Points on a hilly landscape, in no order, each with its height.
From any point a ball takes the steepest step (drop divided by distance) to one of its 2 nearest points. It stops when none of these is lower. Distance is the straight distance between rows; heights are no part of it.
j_313: [82, 62, 131, 129, 139, 102, 110, 136, 100, 95, 108, 199, 157, 127, 113, 108, 116, 133, 97, 100, 152, 121, 107, 131, 114, 113, 102, 146, 92, 138, 102, 115, 164, 130, 107, 135, 126, 94, 111, 74, 111, 121, 47, 87, 43]  height 41.6
j_388: [137, 202, 138, 141, 145, 128, 158, 93, 184, 154, 112, 114, 128, 169, 82, 135, 126, 128, 118, 140, 148, 173, 130, 103, 157, 125, 76, 153, 121, 164, 183, 150, 155, 100, 84, 121, 171, 86, 134, 130, 132, 103, 149, 145, 183]  height 15.8
j_935: [173, 149, 88, 149, 109, 101, 125, 157, 144, 160, 123, 88, 126, 191, 119, 128, 111, 108, 180, 177, 95, 109, 132, 92, 85, 152, 135, 87, 157, 158, 139, 128, 100, 109, 190, 123, 161, 149, 123, 120, 138, 134, 84, 109, 146]  height 10.9
j_299: [155, 134, 110, 164, 138, 109, 160, 122, 89, 124, 145, 100, 138, 103, 150, 85, 152, 123, 123, 107, 93, 117, 163, 81, 145, 128, 133, 124, 110, 110, 107, 140, 176, 113, 104, 116, 135, 132, 123, 128, 114, 114, 130, 152, 104]  height 54.8
j_780: [110, 111, 162, 135, 138, 132, 97, 138, 118, 102, 133, 143, 121, 127, 148, 132, 163, 158, 101, 54, 147, 131, 106, 136, 156, 129, 102, 179, 104, 130, 103, 162, 196, 117, 89, 162, 97, 127, 117, 102, 97, 126, 140, 130, 111]  height 58.5
j_510: [154, 141, 117, 164, 191, 102, 192, 124, 116, 160, 120, 65, 116, 140, 92, 103, 141, 82, 170, 134, 71, 103, 134, 132, 119, 120, 132, 139, 143, 171, 139, 117, 139, 109, 131, 86, 193, 104, 127, 142, 81, 118, 65, 119, 115]  height 7.4
j_622: [162, 97, 140, 165, 121, 127, 106, 168, 159, 128, 145, 173, 56, 125, 137, 148, 120, 168, 130, 139, 128, 99, 118, 123, 109, 135, 121, 111, 213, 126, 111, 119, 74, 146, 173, 160, 102, 158, 89, 121, 128, 153, 105, 79, 101]  height 17.1
j_392: [119, 165, 162, 109, 123, 170, 159, 124, 131, 132, 122, 104, 84, 136, 120, 169, 115, 91, 180, 141, 93, 72, 123, 173, 116, 153, 148, 145, 137, 159, 175, 116, 115, 138, 146, 107, 138, 177, 151, 188, 86, 124, 130, 141, 177]  height 8.9
j_154: [94, 119, 151, 118, 107, 157, 148, 106, 162, 138, 98, 168, 123, 66, 139, 122, 143, 122, 95, 115, 146, 166, 124, 146, 174, 66, 110, 112, 180, 111, 67, 103, 57, 171, 114, 118, 83, 115, 98, 132, 152, 138, 142, 116, 77]  height 29.6
j_523: [175, 141, 90, 167, 163, 101, 151, 121, 133, 162, 115, 112, 157, 150, 45, 70, 132, 114, 153, 159, 84, 171, 175, 104, 135, 123, 103, 118, 100, 189, 225, 103, 186, 87, 135, 103, 228, 140, 124, 117, 130, 100, 104, 150, 153]  height 8.0
j_932: [73, 90, 161, 108, 125, 155, 97, 120, 118, 104, 129, 112, 75, 130, 121, 177, 87, 127, 134, 140, 119, 97, 92, 191, 73, 121, 154, 163, 133, 122, 140, 131, 57, 143, 142, 153, 119, 89, 128, 164, 131, 164, 121, 99, 129]  height 15.9
j_586: [44, 105, 143, 97, 135, 158, 142, 110, 135, 110, 118, 181, 141, 60, 112, 123, 110, 85, 87, 135, 116, 169, 136, 158, 156, 74, 145, 116, 134, 121, 99, 97, 62, 167, 120, 116, 126, 99, 123, 146, 125, 144, 123, 118, 107]  height 19.0
j_305: [109, 65, 145, 115, 161, 141, 114, 170, 68, 96, 158, 108, 49, 85, 139, 146, 110, 111, 121, 106, 102, 73, 123, 137, 103, 146, 183, 164, 136, 83, 92, 138, 106, 159, 157, 138, 130, 83, 134, 168, 117, 127, 152, 92, 122]  height 20.7
j_653: [146, 165, 91, 139, 65, 131, 132, 149, 221, 143, 86, 201, 135, 227, 105, 151, 122, 170, 107, 142, 190, 182, 110, 114, 116, 121, 75, 121, 151, 117, 188, 116, 148, 116, 152, 113, 146, 126, 130, 107, 193, 122, 131, 131, 134]  height 26.3
j_172: [102, 162, 153, 147, 206, 137, 168, 86, 111, 157, 154, 87, 82, 57, 122, 116, 134, 107, 117, 125, 76, 152, 158, 107, 143, 133, 127, 125, 116, 140, 97, 138, 91, 126, 110, 143, 150, 85, 113, 154, 116, 134, 133, 123, 115]  height 60.0
j_256: [146, 152, 123, 102, 149, 109, 134, 123, 86, 123, 148, 96, 122, 99, 134, 135, 109, 88, 150, 148, 104, 139, 154, 125, 123, 154, 176, 118, 110, 127, 118, 124, 118, 142, 141, 136, 180, 124, 148, 166, 139, 108, 142, 127, 155]  height 12.8
j_644: [153, 148, 110, 118, 143, 98, 143, 124, 130, 145, 154, 102, 112, 101, 93, 136, 73, 112, 126, 190, 122, 165, 151, 105, 112, 141, 143, 122, 128, 126, 134, 123, 88, 136, 147, 152, 186, 100, 137, 168, 171, 133, 170, 120, 155]  height 14.7
j_186: [117, 115, 120, 134, 91, 140, 136, 111, 124, 143, 139, 131, 147, 84, 146, 100, 125, 120, 96, 137, 140, 166, 168, 131, 141, 83, 122, 89, 144, 102, 80, 123, 99, 137, 125, 132, 93, 143, 123, 113, 141, 131, 126, 133, 94]  height 35.7
j_640: [136, 124, 141, 123, 134, 98, 100, 113, 127, 146, 119, 123, 117, 128, 109, 158, 110, 118, 127, 144, 167, 148, 115, 115, 130, 122, 137, 128, 147, 114, 75, 134, 85, 156, 154, 184, 153, 89, 115, 144, 172, 142, 132, 78, 100]  height 19.1
j_514: [71, 123, 155, 56, 135, 134, 123, 107, 102, 128, 98, 83, 96, 122, 130, 177, 94, 85, 146, 127, 129, 115, 109, 192, 66, 125, 176, 146, 115, 136, 108, 167, 31, 149, 143, 164, 129, 106, 142, 172, 108, 174, 99, 84, 106]  height 13.2
j_616: [76, 79, 132, 106, 137, 130, 143, 129, 92, 88, 129, 178, 120, 129, 66, 132, 135, 130, 105, 98, 107, 104, 80, 159, 115, 93, 120, 166, 91, 148, 101, 124, 147, 138, 105, 122, 170, 86, 132, 106, 99, 116, 73, 104, 71]  height 34.2
j_433: [70, 94, 183, 96, 161, 139, 151, 114, 93, 131, 117, 122, 72, 56, 139, 115, 160, 140, 120, 87, 92, 126, 114, 160, 141, 114, 139, 154, 158, 149, 48, 138, 103, 169, 92, 153, 64, 101, 130, 139, 86, 153, 132, 94, 45]  height 52.5
j_637: [105, 171, 136, 73, 103, 162, 167, 93, 113, 106, 99, 120, 120, 137, 108, 163, 130, 97, 171, 128, 100, 79, 86, 175, 134, 134, 145, 165, 112, 157, 123, 131, 80, 153, 113, 109, 140, 148, 148, 172, 94, 123, 128, 142, 152]  height 13.7
j_67: [167, 144, 129, 77, 120, 115, 187, 127, 149, 160, 99, 136, 131, 114, 117, 131, 103, 114, 134, 153, 114, 117, 86, 166, 132, 100, 129, 178, 191, 112, 107, 145, 24, 187, 160, 132, 138, 87, 105, 204, 119, 161, 142, 108, 147]  height 16.9
j_975: [174, 112, 114, 159, 97, 147, 123, 191, 126, 109, 166, 164, 103, 149, 150, 107, 127, 140, 114, 142, 126, 78, 109, 124, 169, 141, 126, 140, 183, 89, 209, 95, 158, 120, 154, 60, 117, 172, 139, 127, 124, 115, 164, 163, 203]  height 39.0
j_505: [74, 118, 135, 106, 121, 145, 121, 120, 121, 93, 108, 104, 125, 83, 139, 138, 105, 110, 112, 128, 146, 141, 125, 179, 133, 73, 154, 142, 137, 87, 98, 135, 54, 153, 123, 131, 118, 80, 117, 125, 133, 167, 128, 106, 108]  height 5.9
j_494: [157, 114, 115, 151, 135, 119, 112, 150, 108, 103, 165, 107, 154, 120, 144, 105, 110, 120, 101, 128, 114, 123, 139, 106, 140, 139, 138, 129, 87, 110, 171, 118, 193, 120, 126, 105, 153, 132, 140, 131, 118, 121, 122, 158, 171]  height 52.3
j_283: [143, 156, 122, 128, 99, 170, 123, 106, 141, 137, 129, 151, 123, 115, 126, 147, 125, 108, 129, 142, 111, 152, 155, 112, 117, 131, 127, 70, 116, 147, 138, 103, 107, 151, 147, 150, 142, 176, 125, 126, 138, 117, 116, 125, 136]  height 12.7
j_549: [167, 175, 119, 144, 149, 99, 134, 127, 141, 147, 127, 100, 146, 156, 84, 99, 121, 137, 118, 142, 125, 151, 145, 96, 122, 147, 109, 149, 83, 177, 205, 138, 192, 96, 126, 109, 193, 113, 147, 130, 143, 96, 144, 168, 195]  height 12.0
j_838: [121, 115, 100, 118, 64, 138, 131, 127, 107, 103, 139, 135, 131, 150, 149, 123, 116, 126, 161, 130, 121, 84, 119, 132, 126, 112, 130, 110, 133, 123, 135, 111, 107, 138, 136, 129, 107, 160, 131, 121, 93, 126, 86, 130, 115]  height 28.4
j_796: [162, 113, 150, 131, 122, 131, 133, 153, 148, 117, 160, 225, 94, 116, 117, 152, 172, 190, 87, 97, 149, 135, 87, 121, 181, 138, 85, 183, 188, 111, 121, 128, 176, 176, 113, 103, 131, 102, 123, 147, 141, 93, 197, 157, 151]  height 45.7
j_162: [123, 91, 123, 159, 144, 96, 63, 142, 146, 113, 135, 131, 153, 124, 182, 153, 176, 196, 122, 66, 229, 120, 115, 114, 147, 134, 123, 131, 94, 77, 81, 176, 244, 113, 74, 162, 59, 107, 89, 83, 165, 143, 183, 134, 118]  height 66.4
j_219: [154, 121, 111, 111, 99, 126, 127, 152, 191, 161, 132, 151, 71, 154, 74, 152, 80, 139, 121, 188, 130, 144, 130, 122, 102, 126, 135, 117, 171, 114, 165, 95, 63, 163, 167, 151, 181, 142, 119, 189, 183, 132, 130, 108, 165]  height 12.9
j_61: [117, 157, 145, 79, 96, 161, 100, 92, 118, 121, 154, 86, 180, 118, 176, 145, 159, 86, 148, 91, 99, 101, 144, 150, 135, 165, 151, 83, 68, 185, 114, 139, 167, 118, 106, 148, 96, 222, 183, 120, 89, 112, 127, 161, 133]  height 23.1
j_65: [117, 145, 142, 87, 140, 138, 118, 105, 96, 112, 164, 72, 167, 111, 161, 140, 138, 72, 156, 135, 108, 125, 174, 149, 112, 175, 183, 101, 76, 157, 117, 141, 143, 129, 128, 137, 141, 191, 157, 142, 115, 122, 142, 140, 158]  height 17.0
j_208: [155, 107, 89, 148, 89, 102, 74, 181, 152, 123, 133, 179, 144, 190, 178, 135, 127, 181, 112, 134, 189, 153, 132, 73, 83, 151, 124, 86, 115, 79, 134, 130, 178, 117, 187, 159, 94, 126, 96, 80, 198, 149, 144, 114, 121]  height 30.9
j_427: [123, 177, 152, 176, 176, 120, 112, 112, 157, 152, 160, 86, 107, 147, 146, 187, 147, 119, 156, 150, 105, 131, 161, 126, 90, 186, 130, 98, 97, 183, 135, 149, 157, 82, 127, 169, 125, 164, 131, 127, 102, 117, 141, 140, 193]  height 8.3
j_923: [154, 114, 117, 139, 157, 79, 90, 148, 128, 131, 138, 116, 104, 165, 117, 142, 128, 168, 137, 146, 144, 128, 94, 95, 89, 136, 121, 123, 129, 139, 78, 136, 111, 124, 156, 176, 170, 95, 107, 106, 153, 141, 112, 80, 91]  height 20.6
j_295: [167, 74, 96, 148, 133, 85, 95, 146, 117, 132, 145, 162, 172, 92, 165, 89, 150, 175, 56, 79, 183, 193, 181, 91, 125, 108, 110, 126, 119, 42, 91, 126, 208, 120, 112, 134, 81, 91, 106, 96, 197, 126, 191, 146, 113]  height 69.6
j_134: [91, 153, 103, 130, 116, 130, 138, 90, 128, 165, 114, 106, 182, 82, 168, 102, 142, 112, 110, 127, 151, 174, 170, 107, 174, 86, 134, 101, 107, 116, 90, 128, 93, 108, 77, 134, 68, 136, 119, 115, 154, 136, 164, 168, 104]  height 30.8
j_416: [84, 171, 166, 133, 109, 194, 113, 104, 197, 97, 113, 135, 123, 102, 136, 147, 118, 129, 100, 132, 155, 170, 146, 174, 154, 103, 127, 117, 121, 109, 198, 112, 116, 142, 104, 120, 98, 161, 127, 136, 119, 141, 160, 152, 198]  height 24.8
j_226: [143, 71, 96, 113, 94, 98, 124, 198, 87, 89, 135, 197, 155, 157, 110, 95, 134, 172, 90, 108, 194, 108, 82, 122, 159, 121, 99, 180, 131, 69, 117, 118, 187, 147, 129, 90, 135, 76, 108, 88, 154, 107, 159, 156, 145]  height 37.3
j_906: [200, 86, 106, 123, 114, 137, 133, 175, 96, 112, 173, 176, 169, 123, 157, 74, 150, 146, 71, 85, 121, 111, 146, 110, 164, 133, 114, 137, 99, 79, 207, 104, 226, 115, 135, 65, 109, 152, 139, 107, 112, 102, 149, 181, 188]  height 44.4
j_204: [128, 118, 127, 173, 114, 117, 102, 120, 127, 117, 130, 123, 142, 135, 186, 119, 152, 173, 120, 87, 169, 108, 119, 124, 160, 136, 122, 133, 107, 100, 108, 155, 203, 97, 79, 157, 62, 143, 121, 96, 132, 118, 165, 166, 129]  height 63.3
j_69: [127, 173, 127, 170, 141, 132, 164, 94, 202, 153, 81, 111, 144, 146, 121, 101, 143, 139, 96, 150, 142, 150, 146, 135, 181, 75, 101, 143, 182, 132, 187, 137, 125, 80, 96, 88, 115, 156, 131, 111, 121, 141, 137, 163, 141]  height 23.6
j_78: [148, 162, 98, 145, 89, 106, 119, 132, 190, 130, 83, 129, 159, 204, 96, 118, 114, 162, 126, 147, 183, 171, 104, 130, 153, 103, 82, 137, 141, 134, 155, 127, 143, 109, 122, 102, 136, 121, 135, 102, 144, 122, 124, 147, 154]  height 24.5
j_15: [81, 121, 172, 123, 204, 145, 128, 99, 90, 119, 159, 124, 107, 48, 145, 114, 161, 99, 93, 85, 84, 159, 158, 99, 153, 135, 139, 114, 100, 132, 70, 149, 131, 125, 98, 141, 114, 102, 134, 142, 109, 101, 144, 113, 71]  height 60.1
j_74: [117, 155, 124, 124, 122, 133, 141, 73, 125, 160, 118, 68, 176, 99, 165, 133, 155, 123, 143, 104, 150, 121, 147, 131, 159, 127, 142, 110, 116, 114, 35, 157, 101, 99, 64, 154, 57, 153, 131, 109, 133, 131, 171, 152, 73]  height 21.1
j_66: [163, 89, 88, 137, 99, 84, 101, 180, 125, 99, 129, 190, 153, 176, 164, 108, 142, 203, 102, 112, 199, 136, 100, 91, 128, 150, 96, 138, 112, 62, 129, 127, 204, 115, 148, 125, 100, 107, 113, 83, 169, 113, 139, 140, 140]  height 32.9
j_171: [141, 154, 122, 126, 141, 113, 114, 115, 164, 171, 133, 104, 141, 109, 113, 142, 100, 111, 111, 169, 168, 201, 168, 103, 123, 135, 139, 94, 132, 103, 100, 125, 58, 153, 140, 178, 150, 76, 136, 143, 191, 154, 179, 97, 111]  height 16.8
j_843: [107, 87, 180, 134, 171, 122, 154, 125, 93, 138, 146, 139, 88, 43, 143, 121, 163, 145, 89, 110, 109, 151, 145, 116, 146, 127, 124, 141, 160, 136, 53, 148, 126, 161, 98, 142, 111, 105, 107, 126, 109, 121, 147, 84, 56]  height 56.4
j_724: [145, 109, 119, 106, 92, 147, 127, 163, 94, 90, 147, 167, 133, 133, 137, 113, 140, 118, 131, 126, 135, 100, 104, 134, 159, 116, 128, 152, 154, 92, 116, 118, 131, 156, 138, 102, 126, 128, 154, 137, 114, 113, 148, 150, 149]  height 33.0
j_62: [171, 82, 115, 121, 123, 131, 116, 148, 98, 87, 148, 147, 185, 111, 141, 74, 114, 107, 96, 100, 112, 104, 136, 123, 139, 129, 143, 124, 49, 101, 225, 98, 225, 113, 125, 53, 131, 138, 142, 88, 119, 120, 111, 169, 192]  height 49.0
j_726: [156, 85, 137, 180, 104, 139, 119, 168, 130, 126, 134, 212, 86, 143, 145, 124, 146, 159, 129, 140, 99, 75, 113, 100, 76, 150, 114, 71, 181, 146, 147, 105, 122, 118, 180, 141, 101, 184, 100, 108, 132, 128, 67, 89, 98]  height 18.4
j_716: [143, 144, 96, 145, 100, 93, 86, 158, 167, 125, 132, 123, 148, 204, 98, 123, 89, 157, 116, 188, 149, 183, 165, 69, 81, 159, 112, 78, 79, 139, 207, 113, 165, 110, 170, 145, 174, 134, 152, 99, 185, 118, 161, 154, 168]  height 28.7
j_504: [129, 153, 143, 162, 136, 133, 84, 128, 115, 109, 153, 92, 146, 146, 173, 139, 136, 98, 161, 136, 107, 103, 137, 106, 80, 179, 140, 80, 58, 176, 155, 146, 186, 89, 133, 156, 116, 175, 155, 104, 102, 121, 93, 139, 173]  height 10.8
j_958: [111, 118, 130, 144, 144, 88, 108, 134, 156, 124, 108, 119, 136, 112, 112, 138, 105, 147, 107, 138, 180, 183, 106, 113, 152, 95, 119, 139, 158, 94, 93, 125, 103, 149, 127, 140, 122, 71, 109, 109, 168, 176, 147, 86, 75]  height 22.2
j_652: [153, 169, 142, 153, 168, 121, 134, 117, 157, 182, 126, 84, 79, 198, 120, 170, 114, 116, 186, 159, 93, 96, 132, 132, 62, 164, 136, 120, 133, 186, 196, 130, 121, 101, 154, 152, 162, 154, 116, 132, 105, 143, 102, 104, 189]  height 4.7
j_166: [114, 153, 116, 90, 116, 121, 160, 117, 125, 132, 104, 91, 120, 104, 136, 160, 96, 124, 144, 150, 137, 123, 103, 159, 139, 106, 149, 159, 156, 100, 69, 155, 48, 171, 119, 132, 117, 79, 119, 177, 122, 160, 145, 127, 146]  height 13.9
j_674: [110, 105, 180, 118, 133, 161, 117, 136, 144, 90, 147, 193, 104, 91, 123, 138, 178, 163, 80, 83, 142, 117, 102, 142, 179, 119, 99, 174, 123, 126, 110, 129, 186, 143, 93, 127, 107, 120, 119, 132, 110, 97, 167, 138, 142]  height 51.8
j_390: [164, 105, 109, 169, 179, 91, 173, 150, 94, 174, 114, 97, 122, 142, 95, 98, 116, 128, 176, 135, 63, 69, 117, 103, 76, 142, 136, 104, 150, 168, 145, 97, 125, 109, 161, 99, 159, 124, 132, 141, 77, 134, 45, 97, 93]  height 10.0
j_285: [170, 141, 127, 186, 198, 97, 172, 151, 124, 164, 123, 83, 122, 141, 63, 67, 120, 128, 170, 169, 64, 133, 155, 101, 119, 118, 130, 119, 145, 169, 206, 104, 149, 101, 146, 104, 212, 119, 127, 143, 117, 120, 76, 116, 134]  height 4.5
j_266: [123, 151, 156, 160, 146, 152, 142, 137, 111, 155, 139, 95, 74, 150, 122, 152, 113, 110, 203, 137, 81, 73, 126, 153, 92, 144, 152, 149, 152, 195, 205, 129, 128, 85, 147, 127, 168, 149, 143, 155, 70, 118, 95, 115, 183]  height 6.2
j_680: [108, 193, 128, 65, 97, 159, 196, 79, 98, 151, 97, 68, 150, 137, 135, 131, 149, 81, 191, 107, 110, 88, 101, 169, 167, 126, 146, 162, 125, 166, 96, 136, 80, 142, 98, 114, 100, 156, 144, 146, 74, 133, 116, 146, 98]  height 20.8
j_642: [149, 114, 68, 143, 111, 100, 76, 170, 161, 132, 109, 141, 154, 196, 134, 110, 97, 169, 121, 165, 155, 167, 150, 77, 70, 155, 118, 74, 104, 92, 174, 105, 157, 96, 178, 120, 139, 120, 125, 94, 200, 134, 119, 128, 137]  height 29.8
j_302: [75, 100, 139, 93, 149, 135, 129, 123, 48, 85, 135, 90, 119, 103, 129, 132, 113, 95, 153, 108, 93, 91, 119, 151, 92, 128, 157, 167, 102, 139, 89, 148, 94, 121, 109, 124, 148, 94, 162, 135, 96, 132, 85, 97, 68]  height 20.9
j_898: [157, 72, 131, 125, 112, 102, 167, 177, 120, 113, 137, 224, 148, 133, 109, 107, 153, 176, 60, 113, 155, 126, 99, 121, 178, 115, 99, 191, 176, 107, 111, 128, 165, 144, 121, 49, 146, 107, 120, 127, 155, 81, 182, 159, 157]  height 42.0
j_735: [195, 135, 113, 131, 136, 101, 156, 149, 168, 167, 112, 102, 100, 158, 77, 141, 89, 130, 143, 184, 99, 110, 132, 125, 97, 145, 129, 110, 184, 138, 153, 104, 66, 141, 181, 134, 186, 127, 110, 155, 143, 146, 111, 100, 153]  height 11.7
j_866: [146, 92, 108, 156, 129, 91, 74, 149, 144, 131, 134, 131, 184, 122, 183, 123, 143, 200, 105, 91, 241, 164, 157, 102, 126, 140, 131, 113, 101, 52, 85, 144, 202, 132, 96, 166, 78, 101, 105, 86, 199, 137, 178, 148, 100]  height 68.3
j_2: [111, 85, 104, 116, 129, 127, 97, 112, 129, 93, 139, 142, 183, 88, 137, 92, 130, 134, 70, 111, 172, 167, 136, 125, 144, 87, 135, 142, 85, 65, 104, 126, 148, 148, 93, 111, 94, 83, 130, 107, 157, 138, 147, 145, 88]  height 35.3
j_415: [62, 131, 139, 50, 156, 156, 126, 96, 73, 113, 111, 112, 97, 118, 117, 183, 109, 71, 158, 115, 92, 108, 123, 167, 88, 159, 181, 154, 90, 154, 75, 141, 79, 135, 129, 142, 150, 110, 161, 160, 121, 133, 90, 79, 82]  height 16.4
j_80: [92, 113, 107, 122, 104, 127, 105, 122, 121, 125, 101, 121, 192, 91, 154, 120, 124, 130, 104, 123, 207, 166, 123, 132, 177, 85, 148, 133, 136, 65, 64, 126, 101, 153, 106, 108, 88, 75, 109, 103, 172, 157, 161, 115, 80]  height 28.0
j_910: [111, 164, 148, 113, 111, 177, 130, 98, 159, 132, 111, 128, 125, 81, 131, 146, 125, 112, 126, 140, 112, 160, 152, 146, 153, 113, 141, 119, 120, 148, 155, 119, 89, 148, 102, 126, 131, 157, 116, 151, 125, 135, 137, 157, 166]  height 18.6
j_639: [112, 185, 135, 159, 170, 127, 151, 90, 112, 131, 136, 63, 131, 101, 142, 117, 158, 116, 125, 116, 90, 143, 163, 128, 152, 134, 127, 143, 114, 138, 128, 145, 143, 102, 89, 114, 128, 130, 128, 132, 105, 125, 140, 162, 138]  height 57.5
j_425: [69, 167, 184, 69, 139, 174, 104, 77, 111, 129, 142, 118, 135, 102, 163, 145, 177, 108, 127, 78, 131, 131, 118, 146, 144, 163, 127, 116, 73, 164, 48, 173, 122, 151, 83, 152, 84, 147, 137, 151, 104, 110, 150, 129, 96]  height 38.8
j_721: [140, 129, 136, 150, 151, 121, 172, 137, 102, 146, 123, 104, 93, 128, 109, 119, 112, 106, 161, 116, 75, 81, 119, 148, 109, 115, 137, 124, 183, 149, 124, 112, 66, 133, 158, 119, 121, 127, 126, 161, 89, 140, 59, 110, 88]  height 12.6
j_553: [161, 128, 141, 102, 93, 142, 138, 140, 165, 160, 134, 175, 90, 135, 81, 159, 104, 136, 112, 154, 119, 121, 92, 153, 131, 100, 123, 152, 206, 125, 131, 110, 41, 182, 159, 131, 149, 120, 109, 178, 137, 150, 142, 107, 142]  height 14.6
j_824: [156, 100, 140, 160, 148, 114, 152, 152, 156, 164, 121, 122, 77, 117, 109, 126, 124, 133, 122, 140, 84, 106, 117, 126, 103, 115, 120, 122, 220, 133, 113, 122, 44, 138, 177, 134, 122, 130, 96, 160, 111, 166, 90, 88, 78]  height 15.0
j_185: [132, 145, 135, 145, 118, 116, 103, 143, 94, 122, 135, 134, 166, 180, 153, 104, 131, 135, 196, 143, 102, 89, 101, 126, 83, 166, 136, 113, 69, 185, 198, 132, 199, 58, 154, 135, 135, 173, 141, 80, 95, 122, 50, 132, 142]  height 13.0
j_985: [154, 111, 107, 164, 105, 163, 109, 127, 117, 140, 130, 178, 143, 148, 147, 105, 133, 120, 142, 117, 103, 116, 135, 103, 92, 142, 114, 60, 131, 148, 139, 98, 142, 100, 161, 135, 106, 208, 122, 107, 112, 126, 40, 111, 86]  height 20.2
j_579: [103, 159, 124, 82, 79, 145, 154, 77, 104, 149, 110, 92, 171, 131, 156, 119, 149, 93, 170, 113, 125, 93, 114, 149, 172, 120, 151, 118, 122, 135, 53, 129, 112, 120, 95, 132, 59, 170, 159, 114, 91, 135, 134, 154, 76]  height 8.5
j_141: [105, 158, 126, 163, 86, 161, 155, 121, 185, 107, 90, 124, 167, 136, 141, 117, 117, 133, 115, 154, 156, 152, 154, 152, 179, 74, 113, 121, 145, 100, 206, 122, 104, 108, 96, 86, 112, 168, 110, 109, 133, 143, 143, 176, 174]  height 29.4
j_832: [168, 151, 105, 132, 115, 135, 117, 97, 138, 168, 126, 111, 130, 162, 128, 143, 131, 72, 178, 158, 110, 133, 159, 100, 114, 156, 126, 72, 138, 156, 111, 131, 111, 114, 161, 129, 145, 180, 129, 116, 135, 104, 86, 124, 123]  height 9.7
j_902: [94, 179, 143, 59, 104, 186, 118, 77, 138, 106, 126, 118, 168, 111, 153, 131, 166, 107, 123, 69, 112, 118, 126, 143, 150, 142, 134, 115, 69, 151, 96, 135, 160, 120, 74, 138, 79, 170, 175, 126, 99, 108, 153, 159, 129]  height 31.5
j_858: [84, 47, 179, 100, 154, 135, 98, 152, 85, 121, 145, 105, 44, 112, 132, 185, 107, 151, 158, 118, 124, 82, 103, 177, 92, 142, 156, 171, 146, 124, 107, 155, 70, 158, 169, 163, 109, 89, 117, 164, 122, 153, 153, 63, 134]  height 18.2
j_793: [158, 130, 127, 115, 80, 158, 150, 169, 102, 100, 138, 136, 134, 129, 130, 117, 136, 117, 152, 138, 100, 76, 122, 162, 160, 122, 138, 150, 152, 117, 174, 100, 159, 137, 142, 82, 134, 159, 161, 138, 97, 103, 176, 172, 204]  height 36.5
j_617: [185, 142, 74, 120, 86, 111, 122, 162, 200, 148, 115, 167, 132, 211, 97, 132, 102, 164, 121, 167, 164, 204, 146, 97, 96, 154, 99, 91, 142, 129, 189, 107, 142, 136, 151, 131, 167, 128, 153, 125, 213, 119, 175, 158, 163]  height 27.5
j_147: [86, 106, 135, 93, 152, 131, 135, 134, 76, 64, 129, 136, 110, 135, 110, 150, 117, 127, 142, 104, 126, 83, 92, 153, 126, 127, 140, 176, 84, 136, 91, 145, 143, 127, 111, 111, 145, 85, 157, 149, 97, 113, 117, 131, 113]  height 26.4
j_687: [128, 134, 101, 158, 111, 73, 99, 143, 162, 117, 92, 141, 151, 187, 127, 137, 128, 177, 141, 137, 177, 147, 88, 107, 104, 132, 95, 132, 144, 123, 119, 139, 124, 108, 144, 143, 142, 109, 107, 91, 155, 140, 103, 106, 108]  height 22.3
j_133: [111, 105, 105, 115, 105, 158, 114, 99, 87, 106, 118, 153, 153, 129, 124, 117, 119, 90, 154, 127, 96, 113, 132, 122, 94, 118, 129, 93, 112, 140, 123, 113, 126, 120, 135, 146, 125, 182, 138, 106, 97, 124, 38, 108, 75]  height 23.7
j_548: [193, 83, 94, 154, 106, 126, 99, 186, 122, 127, 176, 158, 129, 143, 170, 87, 125, 157, 114, 131, 118, 97, 146, 96, 131, 161, 108, 102, 127, 84, 210, 114, 207, 100, 168, 89, 99, 181, 141, 111, 137, 111, 158, 168, 218]  height 40.7
j_307: [86, 64, 124, 137, 164, 109, 129, 123, 82, 69, 129, 129, 158, 78, 118, 84, 127, 118, 85, 106, 132, 138, 123, 126, 134, 85, 138, 147, 92, 83, 106, 126, 152, 119, 110, 111, 105, 87, 123, 96, 113, 123, 76, 120, 68]  height 43.6
j_907: [140, 180, 127, 162, 159, 111, 133, 95, 168, 160, 136, 82, 101, 161, 101, 158, 112, 103, 159, 171, 120, 133, 156, 131, 103, 175, 105, 118, 127, 175, 168, 138, 125, 112, 128, 170, 184, 155, 128, 145, 119, 121, 148, 128, 182]  height 6.1
j_672: [119, 208, 125, 148, 136, 134, 165, 57, 192, 162, 75, 98, 140, 155, 82, 126, 137, 108, 123, 160, 138, 165, 144, 128, 170, 111, 90, 123, 135, 169, 193, 153, 108, 88, 104, 89, 154, 131, 121, 98, 121, 121, 119, 149, 159]  height 19.4
j_280: [68, 145, 182, 79, 150, 140, 124, 100, 98, 125, 136, 138, 96, 88, 118, 154, 170, 120, 141, 83, 126, 116, 90, 149, 150, 137, 110, 162, 142, 165, 45, 143, 118, 156, 79, 157, 86, 113, 116, 126, 97, 104, 164, 117, 71]  height 46.0

Two balls start at each pair of points below. Name the first point that both come to, or write none.
j_548, j_208 | none
j_141, j_299 | j_285
j_843, j_172 | none

Call two points neighbours if one is among the 2 nearest of the other. Go from one point of each pair to the other, from neighbour to neighbour, staying as low as possible. Name the highest point that can't be avoided.
j_832, j_640 | j_15
j_832, j_579 | j_141
j_505, j_832 | j_67
j_579, j_285 | j_680
j_256, j_514 | j_307
j_652, j_285 | j_985

For each start below, name the point where the ball stops.
j_15 | j_256
j_866 | j_640
j_66 | j_640
